Points on a hilly landscape, in no order, each with its height.
From any point a climber steps to the highest of the 2 points nearest to it. It stops when none of these is higher. Distance is the straight distance between rows; heights are no part of it.
Mul: [ -2   5  50  16 -81  17 -15  -1 -45  22 -80 -43  40  47  17  13 -79 -49
 -60  80]  height 331
ton: [ 63   9 -44 -26 -32  -8 -48 -11  19   9  -4 -51 -14  16  48  17   7  -9
  41 -20]  height 36
nume: [-32  -6 -51  41  18  -3  36  47  18  -5   4  27   8 -42 -49 -74 -51  96
 -38 -16]  height 147
Fad: [  1 -10  13 -82  22 -26  57 -90  -9  14 -22  -8  64  24 -79  38  16 -40
  26   6]  height 276
rogi: [-22   5  -3 -47 -13 -27  78 -47  24  19   2  -8  75  26 -64  18 -43  47
 -62 -10]  height 392
leku: [ -6  15  15 -33  37 -19  58 -53  -4   6  -6  19  53   7 -66  34  -8 -22
  12  18]  height 246
Zap: [-47  -4  15  58  32  17  48  40  -2 -27  50  71 -19 -20 -44  -7 -34  48
 -61 -27]  height 125
lupi: [ 33  10 -76  -4  27 -16 -31  21  28   4  17 -25 -26 -38  37 -64  38  33
  56 -30]  height 446
mipud: [-49 -15  40  15  -1   8  14   4  28 -32  86  42 -64   8 -22  17  33  40
 -40 -70]  height 98
tunuv: [-10 -24 -54  -5   5 -18 -25  19  59  11  53 -12 -51 -27  36 -74  35  62
   9 -51]  height 407
vitug: [-17 -15  17  91  48   7  14  87 -32 -23  29  60   6 -49 -11 -32 -39  -9
 -24  35]  height 199
sema: [ 16  19  37  29 -44  -5 -49  26 -34 -11 -28  -6 -52  10  51  43 -42  -4
 -53  34]  height 67
namun: [ 10 -23  41 -82 -37  -1  -9 -75  12  32 -40 -78  28  51  12  52  62 -31
  16  30]  height 370
sigal: [  7  27 -37  -9  -1 -21  13   0  23  -7   1  23 -11  -2 -37  -5 -84  72
 -67 -27]  height 483
bupuf: [  5   8 -49  24  18  -6  33  28 -19  -2 -24  24  56 -26 -55 -55 -55  -9
  13  30]  height 190
sir: [-19  36  41   4 -26 -26   4 -18   7 -19  16  21 -49  23  -1  69 -58  44
 -86 -19]  height 444
valer: [ -8   2  54 -17 -79  10  -7 -21 -21  40 -56 -71  23  57  27  23 -18 -29
 -49  69]  height 374
tuk: [ 64  52 -26  -3   5 -11 -21  -2 -42 -41 -34  23 -49 -18  -9  81 -70  -6
  11 -17]  height 441
zigi: [-30   4 -11  -3  27   4  10   3  46 -25  78  46 -89 -22 -29 -14  41  61
 -11 -80]  height 102
pumi: [ 33 -26 -23 -79   0   1  -9 -50  28  27 -20 -54  61  18   0  -9  59 -46
  69 -13]  height 352
sebop: [ 15   6 -32 -35 -47  -5  12 -33  -9   6 -61  -8  69  56 -34   4 -88 -32
 -28   0]  height 499
pul: [ 34  49  14   8  28 -30  -8  -3 -40 -48  -8  55 -69 -16 -16  80 -47   7
 -27 -13]  height 381
kamu: [-13  14 -64  35  19  -9  21  44   3   1 -25  24  37 -40 -60 -83 -65  54
  -7  25]  height 165
kave: [ 11  -1 -28  72  40  -9 -10 103 -33 -29   5  51  -5 -62 -12 -55 -69   5
 -20  19]  height 202
dad: [-41 -14 -13  18  53  14  18   6  35 -10  70  29 -52 -39 -31 -48  67  44
  12 -52]  height 106
liti: [-32 -40  10  52  56  21  14  36  17   9  61  21  28 -42   5 -75  77  -7
  40  12]  height 256
Rosib: [-17  14 -41 -28  -1 -28  62 -27  39  14   6  -4  23   2 -53 -13 -56  93
 -61 -28]  height 428
pak: [ -4   3 -75 -54  28 -10  29 -47  -7  12 -63 -12  70   3 -73 -63  -5 -29
  59 -15]  height 458
girad: [ 61  17 -11 -34 -40  18 -61 -23  -9   5 -45 -48  -2  35  38  60   6 -32
  42   3]  height 45
ridi: [ 53   6  -8  -9 -14  47 -26  18 -61  -6 -76   0  24   5  14  37 -13 -78
  79  28]  height 234
dunul: [-48   3 -20   3  54  -8  63 -30  38   5  43  20 -14 -20 -55 -22  38  74
 -13 -39]  height 110
teru: [-37  21   7  12  44  -5  60 -17  10  -4  39  45  -6 -16 -55  13  -7  51
 -41 -19]  height 115
zar: [ 61 -17 -41 -17 -30  62 -36  33 -38   6 -75 -19  46   3  60   1   7 -80
  99  14]  height 273
fadi: [ -3 -28  31 -88 -25 -13  20 -88   5  20 -32 -43  66  48 -22  33  28 -48
   9  28]  height 323
Dor: [ 23  27 -31  -6  62 -14 -10 -16  13 -15  27  28 -66 -48   9   6  65  14
  60 -37]  height 539
sipin: [-61 -67  65  52 -44  13  20  21  11  39  27 -50  63  25  44 -24  42  -7
 -39  49]  height 497
tukon: [-23 -49  26 -13  45  -9  26 -22  24  29  27 -30  72 -18 -12 -32  83 -42
  52  31]  height 292
ganef: [ 56  19 -22   0 -42  29 -21   2 -65 -19 -87   8  34  30  -3  30 -76 -75
  16  11]  height 244
Zaler: [ 16  21 -18 -41 -10 -34 -12 -50  47   3  40  -4 -56  31  18  40  -3  55
 -35 -60]  height 507
les: [  8  35   9 -28 -46 -36 -17 -47  20   4  -5 -30 -16  51  23  60 -60  32
 -67  -6]  height 512
kol: [-14 -18 -11  -3 -14 -20  -5  18  55  15  55  -2 -38  15  39 -29  12  44
 -22 -44]  height 434
refe: [-17 -24  60  77  70  50 -29  73 -32 -35  40  51 -38 -51  30  -8  75 -44
  48  29]  height 388
Mavaz: [-53 -74  43  44  41  18  39  18  13  24  60  -9  70 -23   5 -45  86 -20
  23  28]  height 271
kiles: [ -1   1 -12 -14  28  -4  37 -14 -14  15  -8   3  66 -10 -41 -19  -7 -27
  25  29]  height 221
busu: [ 38  -3 -61 -67  23   1  11 -48  -5  14 -50 -23  62  -1 -35 -39  27 -52
  84 -30]  height 402
lolal: [-16 -20  42 -33 -86  -5 -23 -30  16  52 -17 -84  21  57  53  23  17   0
 -45  46]  height 414
Mafo: [ 58   5 -41  39  20 -12 -39  88 -37 -37 -26  25 -15 -71   2 -37 -64 -13
   7   2]  height 247
fab: [  7 -29  37 -43 -14   0 -42 -35  27  37  -2 -67   3  34  58  39  84 -18
  40  34]  height 429
fufan: [-42  -3  76  26 -29  18 -30   5 -14  -7  19   6 -92  19  43  34  40   5
 -48   5]  height 84
nuve: [  5 -19 -13 -59  39 -24  30 -58  31  30  18 -29  54  -4 -25 -10  69 -20
  52   5]  height 317
Nuno: [  10   -5   42    0    5   11  -55    5   22  -10   35   -1 -106    4
   70   47   84   -4   30  -16]  height 545
bik: [-36 -22   2  74  67  15  30  56  -9  -1  41  45  33 -58 -22 -61  18  -8
  11  33]  height 235
fumog: [ 26  36 -44 -27  10 -31   1 -21  21 -14  21  14 -49  -2 -11  14 -33  52
 -27 -44]  height 572
Nev: [-14   9 -15 -37 -21 -11  58 -43  -2  11 -34  11  97  40 -61  -8 -86  -7
 -36  10]  height 419
Bomod: [ 21   8  34  45  47  18 -29  56 -36 -24   7  35 -39 -52  40  15  25 -39
  51  37]  height 342
bafe: [-29  -8  59  35 -41  -7 -35  30  -5 -10  10   4 -61  22  52  25 -23  14
 -68   7]  height 76
Vufa: [-58 -14   2  51   6  19  79  48  28  -9  40  36   7 -19 -43 -50 -43  90
 -72 -28]  height 135
gof: [   2   27   -5   -7  -58  -28    7  -17    0    5  -20  -11   40   52
  -11   26 -100    8  -64    8]  height 626
Nuv: [ 35 -12 -55 -22 -18  17   0   5 -16   5 -57 -10  62  17  -8 -43 -40 -53
  54   8]  height 378
Dut: [ 71  43 -66 -23 -25 -16 -19 -29 -15 -19 -39  -3  -5  13 -21  57 -77  -7
  -3 -44]  height 535
bise: [-79 -15  81  11 -47  12  -1 -10  31 -26  71  16 -77  42   3  30  47  44
 -59 -62]  height 94
Bop: [ 52  32 -73 -27  -7  -5  -7 -16  -6   0 -38  -4  26  -2 -25 -15 -40 -13
  37 -32]  height 445
Kez: [ 28  27 -54 -23  58 -15  -7 -13  24  13  15 -14 -12 -55   6 -42  81  10
  86 -26]  height 489
fada: [-32 -11  25 -12 -28 -26   3 -28  46   9  44  -5 -30  39  32  25   6  46
 -57 -37]  height 464
Guk: [ 51  29  15   2 -41  11 -49   4 -43  -8 -50 -18 -34   8  34  66 -24 -28
   9  35]  height 56
vudu: [  7  -2  28 -21 -27   0 -50 -25  18  16  14 -41 -45  28  71  38  64  -1
  11   7]  height 482
Ripos: [-10  34 -84 -24  43 -23  23 -19  -7  -4 -64   0  44 -35 -86 -57   2   1
  83 -14]  height 527
navo: [ 48 -31 -55 -20 -11  39 -21  14 -18  10 -48 -27  71   4  33 -56  12 -79
  96  20]  height 318
Feza: [ 21  43 -68  -4  58   5  18  -3 -27  -7 -44  12  31 -60 -37 -47  31 -39
 111   2]  height 450
zumu: [-30 -44  50  64   0  29 -30  63  -1  -2  43   7 -26 -10  56 -30  33 -15
 -11  31]  height 481
befup: [-68   9  94  13 -60  12 -11 -26  -3  -1  31  -9 -88  41  23  51  46  23
 -87 -18]  height 90
tovi: [-25 -36  72  74  14  57 -53  68 -25  -9  36   5 -46 -22  62 -21  86 -40
  12  49]  height 435
Ven: [-38 -46  47   2 -67  -9  -6  -1  29  51  10 -71  52  51  61 -15   6  10
 -43  36]  height 453
lemop: [  38   16    4   11  -58   20  -24   24  -57   -7  -69   -2   33   39
    8   19 -106  -53  -27   49]  height 282
Vozez: [  2  10  34   3  48   6 -23  -1  10 -27  46  39 -93 -21  28  41  80  -2
  32 -36]  height 606
bigo: [ 52  15 -16  41  56   5 -21  73 -48 -40  -2  48 -29 -80  17 -11 -17 -24
  42  13]  height 294
roput: [  -9   32   58   16   -5  -14  -21   -1  -21  -38    7   52 -103   -3
   10   74  -21   17  -69  -22]  height 395
vidak: [-48 -26  60  52 -28  14  -1  23 -10  14  16 -13  16  22  43  -1  17  -6
 -36  58]  height 555

Two climbers start at each pair of points below. Name the first point that both come to, or write none.
bupuf / bigo | none
kave / lemop | vidak
ganef / ridi | none

Call two points neighbours if one is among the 2 nearest of the other. Go from one point of each pair to the other, from neighbour to neighbour, staying as high as possible. Name the lowest point that can't be avoided.
gof / Dut | pul
vidak / gof | ridi
gof / Vozez | rogi
Vozez / fumog | tunuv
